Points, in no order, along strands that fork, close into loops and pass close to each other.
(in the rows, 128 means zero)
Two points are linked if the straight distance between their rows is under 140. Some points are linked to none.
z824: [148 129 166 132 166 141 113  94 158 103 138 158 189 131  91 127 140 110
 130 140 145 116 146 162 114]
z275: [147 163 129 130 102  98  97 148 162 113 118 147 107  97 138  98 133  80
 144 117 141 101 143 131 160]
z872: [179  93 158 163 158 152 126 179  95 127 133 147 113 161  91  74  87  80
 112 104 183 120  81  63 120]
z782: [103 129 142  83 167 174 104 135 182 158 129 101 121 123 102 138  81 180
 138 132 164 137 163 173 152]
z149: [ 87  89 143 121 171  82 120 117  90 178 115 106  99 115 161 124 129 130
 121  76  98 158 144 142 123]
z964: [181 136 136 148 163 140 155 145 103 118 125 148 128 169 157 118 129 105
  85 176 155 134 166 140 103]
z135: [ 76 149 122 125 139 144 119  80 105 120 140  87 119 106 127 135  83 159
 126 199 125 142 116 145  90]
z392: [119 131  99 172 114 114 117 104 114 128 139 137 115 110 106  88 112 133
 121  97 110  83  64  98  86]
z895: [148 125  89 141  74 147 137 184 101 115 148 102 119 145 112  91 160 168
 155 143 183 141 130 107 129]
z179: [150 119 104 158 137 147 117 108 119 111 141 135 167  92 137 133 188 114
 104 123 141 145  69 154 147]
z694: [165 162 136 134 129  96 178  74  72 103 115 139  99  99 121 159 142  73
 120 101  87 105 134 137 144]
z92: [115 123 131 126 170 165 120 128 202 144 139 143 105 172 139 149  78 143
 162 103 160 154 145 155 125]
z363: [138  40 178 113 132 141 128 187 202 113 119 152  99 123 150  83 126 183
 138 146 183 133 127  94 149]
z533: [181 110  98 157 175 122 153 116 110 133 102 134 155  71  79 133 155 124
 102  88 157 136  54 166 124]
z408: [ 84 128  93 107 116 135 116 146 168 134 162 111 122 119 115  96 137 201
 149 193  63 113 124 124 174]
z893: [133 118 129 147 157 121 102 131 157 149 121 133 144  95 172  95 112 135
  81 170 100 113 141 124 150]
z134: [156 166 113 139  88 133 121 147 102  76 126 129 144 105  68 111 107 134
  93 181 168 104 117 112 122]
z870: [120 141 131 107 143 106 121 113 105 167 112 180 133 120  96  98 108  96
 136  87 127  98 153 137  71]
z908: [ 76 136 175  86  76 130  64  88  44 132 133 112 162 122  92 152 128  95
 124 100 121 114 131 147 156]
z728: [ 93 132 112 139 148  84 124 168 142 166 116 113 113 130 126  95  95 152
 118  99  98  85  67 147  94]
z594: [125 109 138  98 114 117  97  95 110 156 174 143 142 152 134 173 113 163
  98  88  99 127 138 127 115]
z538: [159 155 180 145 149 103 137 106 111 136 113 151 135 102 121 162 145  95
 122  87 111 161 157 131 170]
z143: [148 122 102  97  90 180 132  62  69 160 134 122 129 142 175 192 120 119
 146 102 125 102 136  81 152]
z833: [102  83  92 165  99  96 128 105 122  66 153 143 111  92  99 140 151 112
 160  97 122 141 133 158 152]
z498: [169 201  96 135 136 122 169 116 113  89 124 117  76 115 153 145 117 101
 138 135  88 118 125 180 148]
z18: [127 140 173 141 193 125 112 158 137 164 104  93 147 125 117  83 128 152
 159 107 125 123 130 117 136]
z513: [154 118 176 150 218 138 164 178 144 191  94 122 130 164 109 143 127 125
 147  98 127 129 154 115 126]
z388: [139 149 161 108 163  98 122  99 173 183 111 128 175  76 116 132 181  91
 148 145 137 164  77 116 138]
z781: [129 179 146 169 176 139 190 104 171  96  86 175 153 131  95 184 155 147
 108 151 143 130 133 111 105]
z6: [143  91 161 120 113 142 135 140 144  81 121 166 103  93 102 104 121 171
  61 122 201 104  99  99 119]
z178: [129  70 104 145 150 132 174 118 165 160 147 148 140 155 119 162 141 103
 164 149 168  92  90  86  88]
z559: [ 88 133  96 105 162 128 118 106 177 147 133 126 117 130 193 161 102 145
 148 153  86 192 132 127 167]
z955: [133 123 117 141 130 114 127 126 115  87 115 109  98  91 193 127 127 127
 127 134 126 200 141 133 120]
z586: [171  94 133 138 144 153 154 160 146 125 166 134  74 128 114 121  93 161
 117 170 133  60 122  98 114]
z992: [140 131  85 104  83 161 109 101  90 142 157 102 145 150 200 178 130  97
 158 162 101 139 169 124 140]
z938: [111 213  90  92  92 125 166 124 127 112 121 100  88 127 182 143  86 103
 168 158  90 130 157 180 139]
z684: [ 77 118 123 114 117  55 153 156 170  94  98 140  88 115 150 145 138 103
 155 147 116 164  66 171 142]
z332: [145 182 113 110  99 129 160 146 152 171 114 123 143 153 110 125 163 135
 108  81 129 111  76 132 183]
z996: [ 81 109  98 133 151 159 125  90 173 190 152 145 124 142 183 189 105 129
 172 122 130 146 129 127 128]
z806: [131 105  54 118 119  98 134 125 138 104 147 132 127  88 172 134 147 148
 149 180 105 208 169 151 112]
z798: [141 159 103  89 104 116 137  99 136 113 120 156 123 106 170 217 103 131
  78 123 132 152 152 177 142]
z550: [106  83 119 144  93  91  92 114  82  70 153 118 132  85 150 160 134 112
 105 108  77 109 119 188 172]
z157: [109 136 120 137  93 137 125 164 146 150 140 101 135 133 171  82 104 170
 105 188 113 106 117  87 154]
z207: [153  38 137 127 146 121 128 190 152 180 126 140 119  92 117  74 144 157
 116 131 179 124 167  76 138]
z280: [ 97 173 121 145  95 125 127 189 134 140  90 103 147 160 103  76 139 143
 112 127 154 126 166 154 175]
z666: [154 120 162 109 174 164 169 157 167 125 107 111 157 132 116 138 155 170
 133 182 200 147 156  82 111]
z677: [137 188 124 143 174 129 206 162 153 131  66 154 146 130  75 173 168 147
 141 107 139 103 131 153  84]
z622: [127 158 142 118 127 175 135  56 180 114 141 190 150 128 109 135 149 110
  99  78 168 119  88  77 144]
z248: [132 157 138 180 143 116 165 120 158 119 120 136 122 158 135 159 131 175
 136 151 129 150 147  72 101]
z864: [183 139  80  69 130 154 137  65 129 142 190 109 154  91 162 145 141 114
 137 136 102 161 160 175  68]
z217: [146  83 148 133 139 145 117 119  82 135 126  98 155 180 122 108 124 144
 107 148  62  77 124 132 163]
z787: [183 123 173 126 142 134 144 176 119 118  93 154 119 152  97 159 131 118
 110 154 201 159 166  98  89]
z710: [153 115  78 128 111 197 124  66  87 128 133 186 138 154 163 149 143  94
 100  60 146 115 117  75 134]
z925: [130 131  96 152 152 171 117 111  42 126 128 105 136 133  92 161 135 123
  94  75 111 121 109 138 127]
z517: [135  80 110 151 145 123 160 129 200 126 143 165 146 103  99 131 179 113
 189 119 160 109 109 137  93]
z595: [124 130 113 150 123 122 146 129 108  75 112 154 134 197 187 144 123  66
  66 165 132  98 116 141 101]
z525: [125 182 128 162 114  82 105 144 105 111 108 143 121 105 164 166 139 129
 108  92 147 184 144 124 126]
z316: [101 113 109 147 140 130  95 114  78 124 130  91 139 106 121  83  61 104
 141 164  92 125  99 151  55]
z720: [155 107 134 160 165 111 108 132 134 162 154 105 147 128  95 115 134 151
  93 156  53 109 168 152 154]
z346: [118 140 172 117 146 181 133 105 123  84 121 152 142 116 102 118 128 147
  80 116 179 134  59  97 142]
z762: [106 154 103 184 129  85 111 153 159 161 131  97 143 164 140 137 145 165
 172 142  95 171 136  92 110]
z317: [116 115 124 124 125 122 159 151  86 103 128 102  91 116 101 110 170 156
 153 169 171 183 101 102  99]
z994: [100 136 131 126 103  50 120 179 137 138  91 136 109 129 104 145 120 127
 147  96 101 139  73 143 113]
z868: [ 81  61 126 108 119 108 121 164 156 162 105 128  99 134 151 101 120 142
 126 113 125 144 145 143 144]
z493: [107 142 111 176 137 161 147 127  32 142 110 120 110 183 106 114 107 112
 128  90 151 118 122 100  88]
z142: [146 123  78  96 160 140 109 149 104 178 124  60 109 153 186 131 114 122
 163 175  27 140 130 154 172]
z353: [104  80 121  91  94  82 125 156 147 180 124 109  76 201 156  68 125 156
 145 155  88 145 146  86 147]
z729: [105 148 120 139 162 113 148 104 192 140 130 129 174  97  99 122 147 126
 171 101 114 115 122 177 100]
z312: [107 133 212 134 183 123 111 147 116 135  66 167 161 142  86 152 115  78
 137  99 179 157 145 154 102]
z66: [135 118 124  99 104 117 103 110  74 121 134  82 153 159 100  99 117 125
 124 134  66  94 106 155  89]
z466: [137 108 139 127  85 124  96 150 123 158 153 133  87 198 146  86 100 131
 131 120 119 108 134  73 101]
z168: [184 166 124 129 118 173 117 138  88 109 119 130 167 112  51  79 128 108
 105 110 160 106 113 132 119]
z698: [115 130 189 126 117 127 125 187 177  84  80 140  89 127 129 123 120  79
 155 106 165  75 130 147 145]
z269: [ 82 146 121 125  68  83 142 107  71  85 108 149 113 134 124 131 104  69
 119 111 167 133 161 141  99]
z477: [ 53 151 117 159  89 143  88 150 103 117 124 101 152 126 124 121 122 158
 139 156 150 124 139 159 180]
z272: [ 94 116 108 112  63  68 141 131  71 110 130 119  97 135 140 145  98  82
 134 110  91 185 143 118  67]
z238: [189 190 176 120 138 157 134 120 189 127 124 142 142 129  92  72 135 127
 167 126 127  95 137  68  92]
z822: [129 160 107 111  81 136 169 160 134 146 100 124 126 139 142  91 160 141
 124  94 168 140 125 124 120]
z935: [178 209 134 127  95 115  88 114 164 120 122 143 157 123 121  86 148 127
 137 110 115  92 146  92 144]
z318: [160  57 133 137 139 158 141 151 145 151 173 160 109 101 109 117 162 174
 115 123 130  96 149 112 157]
z126: [ 88 135  86 124 101 109 121 163 161 148 130 112 142 147  84 105 129 204
 173 144 110 154 135 133 113]
z510: [147 130 111 135  91 136 140 103 143 109 161 194 123 153 157 148 157  88
 116 102 168 140  74  80 142]
z688: [135 140 128  82  58 115 124 145  90  99 148 113 106 112  87 134 116 155
 108 180 128 144 144 142 157]
z249: [154  88 161 178 147 152 153 182 157 113 155 165 130 134 136  99  90 109
 126 149 159  72 102  61 127]
z382: [120 105 102 175 135 126  70 113 149 102 178 129 158 154 132 104 113 151
 129  95  91  92 103 114 107]
z409: [ 89 179  97  81 122 108 147 121 158 138 129  89 114 140 170 136 106 125
 175 162  68 205 179 154 160]
z648: [106  78 178 131 133 105 148 138 166 123  97 138  99 101 105  85 137  96
 118 127 137  56 139 184 159]
z678: [ 87 165 110 157 125 142  91  71 115 100 149 137 158  94 136 152 115 154
 108 130 129 155  78 159 118]
z647: [135  73 206 119 173 105 138  95 150  97  92 141 135 114 101 107 140 108
  95 132 156  96 147 146 114]
z261: [120 149 114 131  97 138 155  85  99  94 115 166 120 146 143 199 106  78
  61 142 115  98 114 180 126]
z127: [162 103 173 155 184 147 173 175 105 182 130 123 109 169 100 126 128 104
 134 125 144 124 114  37 140]
z375: [177 168 101 116  96 144 122 142 121 113 138 147 155  80 138 172 160 134
  68 132 151 146 125 169 164]
z758: [157 124  62 123 115 103 147  82 155 120 190 156 119 101 160 126 145 114
 173 149 118 168 178 128  70]
z685: [122 120 127 149 130 179  85 151 113 131 145  90 116 105 106 127  86 138
 126 146 181 137 163 167 180]
z428: [134  93  78 138  91 123 118 130 104 120 163  95  74 137 159 118 173 129
 163 143  72 150 110 114 169]
z847: [124 129 139 145 123 141  98 120  41 176 140  98 128 174 148  87 121 115
 133 113 110 109 145  69  68]
z875: [156 132 182 111 119 138 162 174 201  99 112 140 134 130 126  97 164 135
 179 127 161  84 159  66  89]
z702: [132 114 116 169 124  86 118 173 179  94 131 123  83 120 151 107 136  93
 180 150 121 128 101 167 151]
z279: [ 93 144 164  76 111 144  72  53  90 127 140 119 137 149 133 159  79 132
 100  91 117  91 119 131 104]
z10: [ 80 182 146 127  81 113  88  93  74 114 112 132 142 136 108 102 108  84
  95 116 141 104 168 138 151]
z306: [ 98 132 105  71  74 103  83 137 112 106 156  74 119 107 119 133 122 170
 126 160  65 197 158 126 132]
z448: [ 86 123 153 124 164 118 154 109  93 119  98 120  68 175 136 136 138 138
 123  84 151 162 150 161 143]
z215: [ 81 145 131 104 135 133 144 124 130 153 121 114 157 141 136 154 175 127
  96  89 135 115 104 170 216]
z402: [130 100  95  92 168 148  85 144 143 141 149  73  90 135 174 144  64 123
 131 163  83 162 115 164 170]
z699: [172 109 100  77 124 166 111  74 158 147 186  93 126 142 160 161 123 165
 125 113  94 134 144 143 108]
z837: [128 137 126 126 134 139 119 108  91 139 132  92 156  84  54 117 128 140
 120  75 141 123 105 165 124]
z104: [125 109 211 111 193 131 144 118 139 146  75 177 115 117  93 143 101 118
 113 107 183  96 153 102  82]
z27: [136 143 140 156 172 121 142 146 155 172  97 135 205  93 127 100 153 143
 110 160 112 145 113 110 144]
z840: [123 116 121  97  80 139 107 108  67 108 146  78 144 133 173 167 107 168
 141 151  54 150 165 120 136]
z795: [123  76 147  85  69 133  81 101  64 111 145 117 142 109 150 170 154  98
 120 124 107  99  97 128 189]
z485: [151 128 171 153 155 124 159 134 220  84 132 149 177 111 130 131 190 126
 191 144 152 111 139  98  70]

A fork is a point with three links, a tip a point with one. Leave the first point through the second and follow the links. Name the first fork or tip that comes.
z699; z864 -> z559
z694; z538 -> z908
z6; z346 -> z837
z363; z207 -> z27

A piece is all that can be reached along the links. How many separate loops has the piece of each point below (a circle has one, a figure eight two, a Y none), and how many tips (points with one link)?
z595 -> loops 0, tips 6
z142 -> loops 0, tips 5
z517 -> loops 1, tips 3
